Each row is a point on a tangle of strands that fork, close into loops and nearly touch. The rows are in no order.
(in the rows, 128 means zero)
Points whose rows are less than 40.6 apart are linked; no others are. Some points are linked to none.
Vidu: [130 140 110 127 109 139 109 106 106]
Neni: [140 104 136 137  95 146 102 105 130]
fub: [141 124 167 128  77 161  79 111  98]
Lagal: [145 125 116 130 179 140 110 115  83]
Tel: [ 99 197 113 110  52 126 130 132 138]
beg: [134 159  81 113 135 133 108 109  85]
peno: [102 192  62 109 103 116 142 131 120]
zibul: [140 109 116 123  74 149  92 102 133]
bigat: [148  62 121 128 179 112 144 142 181]
Seneg: [ 97 161 115 149 104 114 165 127 113]
ramir: [149  70 116 132 173 123 132 125 164]
katuf: [136 132 176 138  94 155  93 113  92]
tof: [108 168 137 131  53 131 126 119 125]
Nuko: [104 150 106 144  74 118 154 115 142]
Nebuz: [139 129 127 117  69 154  80 105 115]
pote: [113 156  68 127 127 117 144 117 111]
biba: [129 111 108 145 148 125 142 117 125]
voba: [111 128 164 165 123 123 156 129 119]
sefar: [163  62 147 131 124 145  95 109 164]
bof: [116 191 124  82  34 148  80 140 140]
Lir: [126 131 146 146 138 133 133 121 101]
vata: [142 113 142 135 110 147 103 106 115]
Bagup: [113 211  77  83  94 130 109 133 121]
sageg: [118 179 134 101  43 150  87 130 118]
nive: [ 98 188 127 124  54 125 135 128 128]
dotam: [140 103 114 130 206 129 131 133 101]
votu: [129 138 126 138 130 134 121 112  98]
zov: [133  75 155 119 192  91 173 180 182]
favuf: [133  85 109 131 202 115 153 145 138]
nupa: [109 192 113  91  34 139  96 136 151]
tomoz: [109 107 130 158 160 111 173 142 137]
fevur: [139 121 114 134 193 131 125 124  89]
Vapo: [134 131 168 144 178 133 130 133  87]
turo: [118 215 114  76  75 145  84 138 110]
Dedi: [140  68 144 148 131 121 143 125 186]
fak: [ 98 185  79 116  70 113 146 126 144]
bupuz: [127 172 129 103  62 150  83 119 104]
leba: [150  58 137 140 137 120 133 124 192]
Gidon: [124  83 177 153 144 109 168 147 180]
tosa: [153 110 159 133 147 150  96 113 100]
ges: [121 199  84  64  62 144  77 137 148]
gego: [147  64 133 122 186 104 152 154 186]
fepos: [114 162 138 141  98 129 133 119 101]
Debov: [152 102 173 132 168 140 108 125 113]
butan: [114 129 121 148  87 125 142 111 138]
poza: [126  84 169 129 188  94 177 180 173]
gusa: [118 177  90 100  67 131 109 118 133]
Vaz: [153 104 179 133 187 136 115 137 111]
luf: [150  74 150 140 103 146 102 107 158]
Medem: [131 154  79 121 154 133 119 113  83]
Vopod: [105 148 125 154 128 119 165 127 110]
semur: [160  78 151 127 173 136 110 127 145]
Pag: [118  98 140 161  96 123 154 114 168]
fofo: [132 162 109 111 101 144  96 108  96]
Nuz: [ 98 171  97 131  62 112 153 122 144]
rati: [ 99 116 135 165 150 110 184 144 133]
kaze: [111 210 131  94  67 140 100 135 105]
tanuk: [154  82 195 116 184 110 138 165 165]
nono: [115 153 135 126  45 139 109 114 130]
kebop: [148 114 151 133 128 150  95 108 103]
toze: [140 100 168 123 217 113 146 169 123]
solu: [136 167  98 106 114 142  93 109  86]
nilav: [122 118 130 149 106 128 137 114 134]
fige: [151 119 139 130 167 147  99 113  86]
mupe: [167  79 200 104 182 112 123 162 168]
Gisa: [143  98  79 130 172 127 128 113 125]
Loza: [142  84 191 131 172 110 150 160 169]
fudav: [124  95 159 159 113 127 149 124 156]
tif: [115 146  86 137 145 117 147 121  99]
rolil: [119 187  80  82  63 136  96 127 141]
kopu: [119 171 149 129  90 141 112 118  87]
notum: [126  94 125 150  74 129 136 106 169]
Mevud: [110 171  55 118 119 117 144 123 112]
notav: [159  58 139 132 135 135 111 114 179]
Vena: [116 162  99 119  72 129 123 113 129]
meniz: [102 193  73 106  82 116 138 128 135]
birek: [128 154  52 106 105 124 119 106 127]
zad: [108  96 137 144 203 104 182 173 134]
Toso: [137  68 132 119 198  98 169 172 183]
derup: [110 203 120 107  83 134 112 126 102]
Tunep: [153  86 137 134 158 135 113 114 139]
kefis: [ 96 176 108 137 100 114 157 126 107]
rinin: [157  96 178 120 203 129 115 145 122]
mos: [128 131 152 146 161 132 132 125  91]
Viv: [109 189 112 119  89 129 125 123 102]
dulo: [123  82 101 140 190 110 166 146 147]
Tusol: [123  94 168 161 126 121 158 131 163]
pok: [118  93 155 137 198 102 179 176 151]
Nuve: [161  76 177 123 169 133 111 135 154]
Lib: [104 198 107  95  45 130 114 138 150]
dibe: [ 99 197 103 126 100 116 148 129 102]
Tul: [167  74 194 117 167 129 110 145 161]
nufi: [150  98 178 118 210 119 133 160 130]
Sosob: [102 171 153 148  85 128 144 123 104]
lezof: [136 111  74 130 176 127 129 116 107]
per: [135 130  77 126 166 130 124 110  94]
gev: [145 136 131 107  68 162  62 109 100]
Tupul: [142 104 123 138 146 137 119 111 125]
nam: [138  94 109 129 210 122 140 141 119]
Fegug: [120 127  99 142 159 122 150 124 109]
Zetu: [128 169 113 100  75 145  85 114 106]
zevoz: [114  96 113 151 174 109 172 143 143]
zib: [125 110 141 146 188 119 154 145 114]
busi: [140  86 141 142  88 144 108 103 152]
zito: [130 150 165 137 103 148 105 114  83]
dap: [145  81  88 132 176 124 134 119 147]
sives: [ 98 142 121 156 144 115 169 135 104]
sapad: [134  82 187 145 154 109 158 154 178]
zasid: [118 121 121 148 178 122 156 135 103]
sot: [126 104 154 138 205 116 155 156 120]

A tip is a point with one link. Name the tips that can be reached along the links from each point below, in the order of the rows.
Fegug -> Dedi, rati, nilav, notum, gev
ramir -> Vapo, nono, zad
fepos -> fub, Sosob
gusa -> ges, Vena

A piece is all that can be reached along the links. How many separate loops has the piece of each point below (a circle has one, a figure eight two, a Y none), and how many tips (points with one link)?
fofo -> loops 0, tips 3
Nuko -> loops 0, tips 5
rolil -> loops 0, tips 2
zito -> loops 0, tips 2
kefis -> loops 0, tips 2

A fork is a point with three links, a tip a point with one. Leave the first point through the second and follow the links. Name the first fork or tip that comes.
bof, nupa -> nono
Mevud, peno -> nilav
Nuve, semur -> Fegug
Vena, gusa -> ges
votu, Lir -> Vapo

Name the points in between on the shortest way along the links from the first point to the second, in order.
Gidon, Tul -> sapad Loza tanuk mupe
kebop, Lagal -> tosa fige
Debov, toze -> Vaz rinin nufi
fepos, katuf -> kopu zito
nupa, nive -> Lib Tel
Zetu, nupa -> bupuz sageg bof
